A landscape with many valleys, sampled at points; each row gives a point and its height.
From any point a ball rolls to the lowest of the 3 points nearest to it. It stops when none of these is lower. Distance is the straight distance between rows; heights are no part of it.
foni: [134 146  92 142 142 130 118 135 155 114 157 103]  h=550
nuf: [137 105 158 168 112 148 129 117  35  92 124 188]  h=601
Veveb: [139 111 118 137 140 143 112 107 159 122 148 125]  h=493
Tiv: [135 103 171 118 122 157 129 121 101 144 128 165]  h=161
delo: [116 168  80  95 118 168 174 126 156 163 133  62]  h=30
segi: [130 125 129 127 147 119  94 113 156  98 104 155]  h=570
kob: [143 118  88 132 126 158 145  94 142 132 154  88]  h=522
zunem: [110 161 119 142 149  76  88 131 133  82  81 146]  h=532
Zisu: [119 149 117 135 157 121  90 132 157 102 122 134]  h=508
Met: [131 149  81 132 131 137 145 132 145 118 154  86]  h=365
tofaf: [140  82 152 128 119 160 131 102 133 155 161 136]  h=227
sase: [150 108 155 123 125 105 119 112 121 106  88 182]  h=585
Sopo: [109 175 140 106 160  23  82 183 151 138  96 114]  h=335
Bedib: [132  74 141 135  86 180 178  84 114 172 166  99]  h=255
daz: [137 106 139 122 140 135 103 106 154 118 122 151]  h=486
biz: [156  99 167 148 123 115 130 132  49  97 114 187]  h=462
zume: [108 168 120 127 153  72  99 184 156 132 130 110]  h=201
tunag: [129 131 111 135 152 133  99 123 161 111 138 122]  h=587
rado: [137  88 171 131 113 173 141 115 112 165 163 144]  h=92
vuna: [104 169 120 138 157  89  87 142 141  91  93 136]  h=466
Naso: [119 153 105 119 136  67 123 183 160 144 137  89]  h=141
pazuz: [119 151  92 121 124  79 139 178 161 147 134  82]  h=41
mot: [122 156  96 134 138 109 122 158 151 124 153  95]  h=677
sileg: [114 167 119 132 156  94  98 166 149 115 132 115]  h=299
fepub: [102 172 117 136 155  72  85 146 128  83  84 137]  h=471
Fim: [162 102 163 134 124 102 132 125  79 106 104 187]  h=433
murob: [142 101 161 115 126 136 121 111 125 130 114 169]  h=499
rova: [119 157 104 140 152 120  99 146 152 108 141 118]  h=421
foga: [145 118 136 142 137  69 106 109 134  83  86 181]  h=649
mekub: [ 90 144  86  77 107 150 155 150 190 192 131  49]  h=134
falu: [100 166  86  84 109 161 169 147 172 182 129  62]  h=82
luvu: [128 160  77 116 123 152 164 129 143 140 138  75]  h=167
fuga: [128  88 161 146  98 183 165 107 102 171 180 123]  h=91
figu: [142  79 121 134 107 168 150  81 138 151 165 100]  h=373
vabiv: [136 110  95 116 113 184 161  69 138 144 145  71]  h=482
setup: [141  96 150 117 132 143 111 104 142 132 133 151]  h=428
libus: [119 104 180 145 114 195 148 115  84 160 171 147]  h=270
veni: [107 145  81  95 105  97 156 161 170 168 114  58]  h=209
gigo: [103 179 127 128 159  69  86 171 137 106 101 122]  h=347
Deze: [124 115 167 148 115 179 136 115  50 116 121 174]  h=132
toru: [126 160  81 109 120 178 169 106 144 144 137  67]  h=81
zatag: [113 109 174 174 108 221 179  99  79 153 194 128]  h=422
gakis: [103 176 128 120 160  59  91 180 146 127 113 116]  h=272
nime: [ 97 151  84  81 102 137 159 151 177 179 121  53]  h=124
memik: [159 109 153 132 130  86 124 118 108 100  93 184]  h=538
sibi: [131 133 126 144 143  76  97 108 138  80  79 167]  h=613
vufid: [143 103 172 113 122 138 132 123  91 131 106 174]  h=171
Keb: [167 100 167 149 133  88 125 141  63  90 116 198]  h=568
Suvu: [138 109 146 121 136 120 106 106 142 113 101 169]  h=537
sosi: [145  94 106 129 113 166 150  78 144 139 156  88]  h=434
kub: [138 108 174 129 119 158 132 123  66 129 120 174]  h=20
vaf: [121 161  79 118 113 119 160 156 151 146 135  71]  h=199
Fasu: [107 160  80  92 104 128 166 152 162 165 119  64]  h=150
ziro: [165 108 156 139 131  69 121 120 108  95  99 192]  h=581
tama: [129 130 127 132 143 102  97 109 146  90  87 161]  h=602
nilud: [111 164  80 103 109 141 168 146 156 157 128  69]  h=101
Guni: [154 102 167 127 121 122 133 126  69 111 104 181]  h=331
Pafig: [133 118 131 127 145 135  99 108 159 113 127 144]  h=520
moni: [118 150  84 111 114  93 153 171 157 154 128  74]  h=139
vam: [118 117 171 153 112 193 134 106  50 117 127 171]  h=163
pav: [139 120  94 140 137 148 127 107 152 120 157 101]  h=639
Teteg: [140  95 141 127 130 148 114 103 153 134 147 144]  h=367
nes: [124 105 181 130 117 181 136 122  87 153 157 158]  h=210
rusa: [147  97 165 175 127 117 109 133  39  78 133 200]  h=555
sogo: [115 155 115 120 142  52 110 184 164 147 132  94]  h=93
kufa: [110 117 176 152 119 207 137 108  61 128 143 165]  h=202

Call two points neighbours if one is among the 3 nearest of the other. Go from one point of each pair to the other, from neighbour to neighbour, staying as low as possible. Name the highest point that can't be avoided.
pazuz / kub => segi
kub / fuga => nes
pazuz / delo => vaf

Two balls start at each pair of points below. Name the first point that both come to, or write none.
vaf / gigo => none
vuna / sileg => zume
veni / Fasu => delo
daz / Guni => none
memik / rusa => Guni
mekub / zume => none
fepub / Pafig => none

For each start below, name the point where the ball stops.
murob => kub
foni => delo
Suvu => Teteg
mot => delo
zunem => pazuz
ziro => kub
segi => Teteg
Sopo => pazuz
nuf => kub
kufa => kub
